Points on a hilly landscape, in no order, each with its height.
A ball rolls from a point to the lowest of its 4 nearest points, and stops where none of them is lower. Distance is the straight distance between rows; heights are no part of it.
dag:   3   7   2   1   1  24  19  22  -2  -9 -42   0 -24  18  11 -18  19  23  -6  23  height 25.1
Dudiv: -39 -23  22 -29  48   6  17  17  14 -21 -48  17  -6  13 -21  -2 -29 -10 -35  22  height 16.9
lukiv:  17  17 -18  33 -23 -11  -6  -7 -21  33  69 -32  30  -7 -26  21  -9 -29  11 -27  height 24.3
Neme: -11  17 -22  -3 -32  -3  10  -3 -22  -1  28 -40  -6   2  25  19  47 -36  34 -37  height 22.1
Makeb: -65  -8  -4 -37  22   3  13   5   5 -17 -11 -19  -3  -2  17   7  49 -40   1  -1  height 20.7
tep:  14 -34  33 -19   0 -25 -26 -13  71 -15 -43  51   9 -43   5  13 -71  11 -21 -20  height 40.5
sisod:  13   2   8  -3   7  10   5   5  16  -6 -17  14 -21   3   1 -14  -4  26   4   8  height 31.0
Sepi: -57   6  -8 -19  28  24  10  17  -6 -23 -22 -12 -18  12  -7   1  36 -26  -8  17  height 14.5
Zabik: -35 -20   3 -32  -7  -8   4   3  25 -18 -29   0   0  -9  42  -7  24  -8   3  -3  height 31.3
Vefi: -64 -24   7 -30  35   5  25  19  -4 -21 -43  -6 -13  21  25  -8  17 -15 -24  28  height 12.7
Fopir:  17  14 -13  19 -22  -3   0 -10 -25  12   8   0 -12   8  18 -16  19  31  16   6  height 13.5
rigo:  54  -6   7  26 -31 -22 -16 -22  -5  21  12   3   2   4  28 -22  -4  33  15   5  height 24.0
Dit:  28 -22  29   6 -18  -7  -5   1  35 -14 -47  20 -21  24  50 -23 -15  40 -15  11  height 33.9
zav:  71  -6   2  39  -7 -11 -35 -26 -20  32  38   1  43  -8  -6 -10 -35  32   9  22  height 33.7
pigem:  46 -17  32   4   6  12  -1   8  34 -19 -47  35 -15   6 -10 -20 -61  41 -28   4  height 57.2
gir: -87 -22   3 -34  48   5  26  22 -20 -22 -46   9 -18  35 -12   0   7 -30 -30  37  height 15.9
lema:  19 -12   5  -6 -29 -13   0  -9  22  -7 -15  11 -16   5  39 -20  11  19  19   4  height 30.3
rudip:  -7 -38  32 -27  19 -12  -3   3  47 -19 -46  27   5 -18   7   5 -48   5 -28  -2  height 35.2
fibun: -67 -26  13 -44  32  -6   7   3  27 -17 -14  14   3 -10   0   8  -8 -47 -13   3  height 32.3
pavor:  55  21 -19  57  -7  -3 -25   1 -50  34  20 -14  29  12  -6  -7   7  31   2  39  height 32.8
bub:  69   8  -5  53   2  -1 -29  -6 -39  39  17  13  27   7 -33 -16 -31  51 -18  33  height 34.6
Bev:  32  16  -7  26  -8   4 -10   1 -32  31  26   5   0  -5 -36  -5 -19  32  -1   7  height 21.3
goni:  23  26 -27  36 -12  -1   0  11 -46  25   2  -2  -7  21  -1 -10  36  31   7  15  height 19.3
gini: -37 -33  20 -33  36  -3  12  13  25 -20 -48  22   0   1  -7   1 -29 -10 -31  13  height 22.8
Ral:  16 -43  24 -11 -29 -24 -23  -9  50 -25 -36  26  -1  -2  69  -9  -7  22  -3  -3  height 31.9
loz:   3  -3  18  -9  35  31  12  21  19 -20 -45  22 -16   5 -39  -3 -40  11 -27  13  height 40.3
Muna: -10  45 -26  11  -5  10  13   8 -34   4  41 -22   1  -1 -28  17  30 -16  17 -18  height 18.9
takev: -12   0   3 -20 -14  -3   4  -3  26  -6   8  -9  -5 -14  17   0  15  -9   9 -21  height 29.3
borud:  23  12 -20  22 -30 -19  -8 -14 -26  34  50 -33  19   5  13   4  13 -12  18 -16  height 28.8
nurob: -66 -25  10 -52  40  -7  -3  -2  32 -18   5  11  12 -19 -26  15 -16 -67  -6  -3  height 34.2
tagad:  45 -14  -7  38 -50 -34 -17 -46 -25  33  31 -10  38  15  46  -1   8   2  23   1  height 27.0
zosa:  -9  34 -42  21 -20  -3  11   1 -52  13  31 -31   0  12  13  19  55 -20  31 -23  height 28.0
poz:  29 -24  26  -2   2   5  11  16  27 -21 -62  19 -13  37  29 -20 -34  43 -28  10  height 38.8
Nuse: -17  41 -32   5  -1  23   8  14 -30  -9  11 -27 -18   8   4   9  60  -8  23 -12  height 28.2
Vadas: -46 -46  17 -36  18 -20  12   8  25 -21 -41  10   4  -6  33  -7   2  -4 -20   5  height 32.2
nini:  52   6 -15  41 -22 -12 -31 -22 -23  37  48 -24  45   0 -10  -1 -10  -1  10  16  height 27.3
vini: -19  13  -7  -8  -1  21   8  10  -3  -7 -13 -14 -28   7  18  -8  40   9   4   7  height 24.4
Taf:   2  23  -5  -5  20  28   9  12 -16  -2  11  10 -24  -9 -52  -4  -8   5  -4   5  height 20.2
Zik: -12 -44  30 -30   4 -18  -6   2  57 -21 -40  23   6 -12  37  -3 -28   2 -19  -6  height 32.1
kelom: -34  11  -4 -10  44  33  14  23   3 -21 -18   8 -23   4 -46   2   4 -10 -23  18  height 24.5
zipog:  16  38 -20  25   9  17   1  16 -40  24  30  -3   3  -6 -54   7  -3  17   0   6  height 17.6
zarin:  32   5   6  18  -2   9  -5   0   1  10  -6  15 -19  -2 -22 -17 -28  40  -3  10  height 34.0
ruzu:  -1  55 -45  33   3   7   2  23 -64  17  24 -13  11  11  -6  13  50   3  14   3  height 24.2
lapun:   6  30 -35  31 -13  -6  -3   7 -38  36  70 -42  24   1 -20  42  16 -38  16 -36  height 22.2
tobe: -31 -31  14 -40  25 -14  -3  -1  44 -18 -28  24   3 -28 -11  11 -32 -23 -15  -5  height 30.8
Fir: -38  15  -4 -32  14  17  10  -4  18 -21  26 -22  -8 -20 -21  17  18 -50   8 -26  height 27.5
bubot:  -4 -17  21 -13  16  13  12  24  15 -19 -50  11 -12  15   3 -12 -20  19 -24  16  height 36.5
zudar:  52  -2   8  25 -17 -15 -11 -22  -1  20  16  19  13 -13 -19 -10 -39  36   5  -5  height 43.5
tuz:  21 -10   5   4 -36 -22  -2 -19  12  -6  12  -1  -2  -7  36  -8  16   2  26 -13  height 28.5
sizam:   7   9   8 -16 -12  -6  -5 -15  30  -3  29   3   7 -33 -20  14 -21 -13  13 -31  height 37.3
raz:  48  -8   1  19 -34 -30 -17 -26  -3  29  25   5  15  -8  18  -6 -13  15  17  -8  height 30.6
tozu: -43 -15   5 -33  16   4   5   1  24 -18 -16  -6  -7 -11  10   4  12 -17  -4  -1  height 29.8
kuval: -73 -12   3 -32  50  11   7  16   1 -21 -19  12  -8   7 -49   6  -2 -49 -22  23  height 14.6
fonu:  18  10   4   3  -3   5  -6  -7   9   0  17  10  -8 -18 -31  -4 -22  17   1 -13  height 35.6
kibos: -15  18 -17  -2 -18  -5  12  -9  -6  -1  35 -22   3  -5  -3  10  23 -28  23 -33  height 17.8
Fude:  49  -4  10  39 -29 -11  -6  -9 -24  25 -10  12  -9  26  27 -28   7  46  14  15  height 19.4
feki: -46 -28  20 -37  49  16  12  18   7 -25 -40  24 -12  10 -44   3 -45 -27 -37  18  height 19.0
suko:  -6  42 -22  20  11  23  13  24 -46   4  13  -5 -16   4 -29   6  33  13   9   4  height 10.9
dib:   3   8   7  -2  12  18   6   5   5  -5 -11  14 -21  -8 -35  -4 -16  14 -17   2  height 25.0
koped:  -7  55 -28  24  25  31   5  21 -57  16  40  -6  -2  -5 -62  23   5   3   9  -3  height 18.4
goge: -31  11  -9 -21   2  10  10   2  14 -17   5 -18 -12  -7   2  -2  31 -17   9  -3  height 27.4
duz:  67  -2   0  50 -28 -16 -29 -35 -24  45  33 -23  50   6  27  -2  -2  11  20  16  height 24.7
mela:  -9  25 -10  -1   4   8   5  -7 -11   5  56 -19   2 -12 -42  25  -5 -32  16 -35  height 22.0
didoz:  43  15 -24  47 -31 -13 -16 -17 -51  38  36 -19  30  15  13  -4  24  10  11  13  height 30.9
zud: -14  37 -11  -2   5  28  12  18 -19  -7   5  -7 -17   5 -22   5  31   2  12   2  height 18.6
lelo:  42   6 -17  38 -45 -26 -12 -30 -30  34  40 -27  33   7  32   4  14 -11  25  -2  height 29.4
rov:  10  18 -23  22 -31 -12   7  -6 -40  20  36 -28   6  10  17   3  36  -5  24 -15  height 26.8
Lepul: -14  31 -29  10 -13  -2  11  12 -34  12  62 -39   7  -3 -17  38  18 -48  24 -45  height 21.4
kezu: -22 -40  23 -28  18 -10   3  13  36 -18 -42  20  -1  -4  25  -2 -21   1 -29  10  height 29.5
dinov:  21  -9  17 -10 -10  -8 -11 -12  33 -10  13  15   2 -33 -18  -2 -33   6   5 -18  height 45.5
soza:  19 -32  38 -17  19  10   8  15  28 -30 -73  34   3   9 -11  -2 -79  20 -46   9  height 65.5
Biza:   6   3   4  -2 -28 -13   2 -22   6   2  29  -8  -4 -12   9   5   9  -5  24 -27  height 24.6
dus: -26 -29  16 -23  14   4   3  15  29 -17 -43   0 -12   5  29  -3   2   5 -14  17  height 32.4
bofu:  30 -21  25   1 -21 -21 -17 -25  47  -5  -8  27  -3 -23  18  -9 -38  22   6 -19  height 39.9
tet: -56 -14   2 -33  36   6  14   8  10 -19 -29   6 -12  10 -14  -1   2 -22 -24  21  height 16.1
kez:  34 -22  11  12 -42 -22 -17 -34  31   7  -2  14  -3   2  62 -13   3  22  23 -11  height 30.7
vus:  26 -21  23  -2  -4  -3 -14  -2  51 -11 -25  40  -7 -14   3  -8 -46  30 -15  -8  height 51.7
relin: -29  -3  17 -42  13   2   1  -4  40 -18   2   7   2 -26 -16   7 -11 -21  -1 -10  height 34.1
zof:  43   3 -13  33 -34 -22 -19 -24 -20  38  46 -17  39  -5  15   2  -7  -3  17  -4  height 28.4
vekur: -29  11   2 -12  32  36  16  31  -6 -13 -28  -5 -26  19 -10  -5  15   2 -14  24  height 21.1
vopi: -55   5 -15 -31   5   4  12   3  12 -25  18 -31  -6  -5  17  14  50 -54  13 -22  height 24.1
Kovo:  51  -3  24  25 -15   3  -3   0   5   2 -27  29 -20  20  10 -32 -28  59  -8   7  height 41.0
Zaf:   2 -19  11 -17 -11 -17 -15 -18  45 -19 -10  17  -4 -20  32  -4  -8   1  -5 -16  height 33.8
vezup:  61  -5  -3  50 -23 -18 -21 -23 -38  41  12  -7  28  26  38 -15  17  37  14  20  height 22.5
Sofi: -48 -18   7 -44  40   7   1   1  29 -19  -8  13   1 -20 -33  14 -23 -40 -18   3  height 34.5
pafev:  14  39 -38  31 -13  -2  -5   7 -54  31  47 -29  28   6 -16  14  21  -1   7   4  height 29.9
fopi: -25  30 -29   0 -14  12  17   4 -24  -1  42 -32  -5  -4   3  22  51 -44  28 -38  height 22.7
nufer: -36  15  -6  -5  25  40  20  18 -14 -21 -29 -19 -22  17  -1  -6  44  -4  -2  25  height 22.4

Call two points neighbours if one is among the 4 nearest of the other. Go from one point of each pair to the other, from neighbour to neighbour, staying as low as possible. Name the highest point that can't be avoided.
kibos, Fopir => goni
kuval, Sepi => gir
kibos, suko => Muna

Where does a ball stop that starts at each point below?
poz => kibos
fonu => suko
zarin => suko
sisod => suko
soza => Vefi
Sofi => Vefi
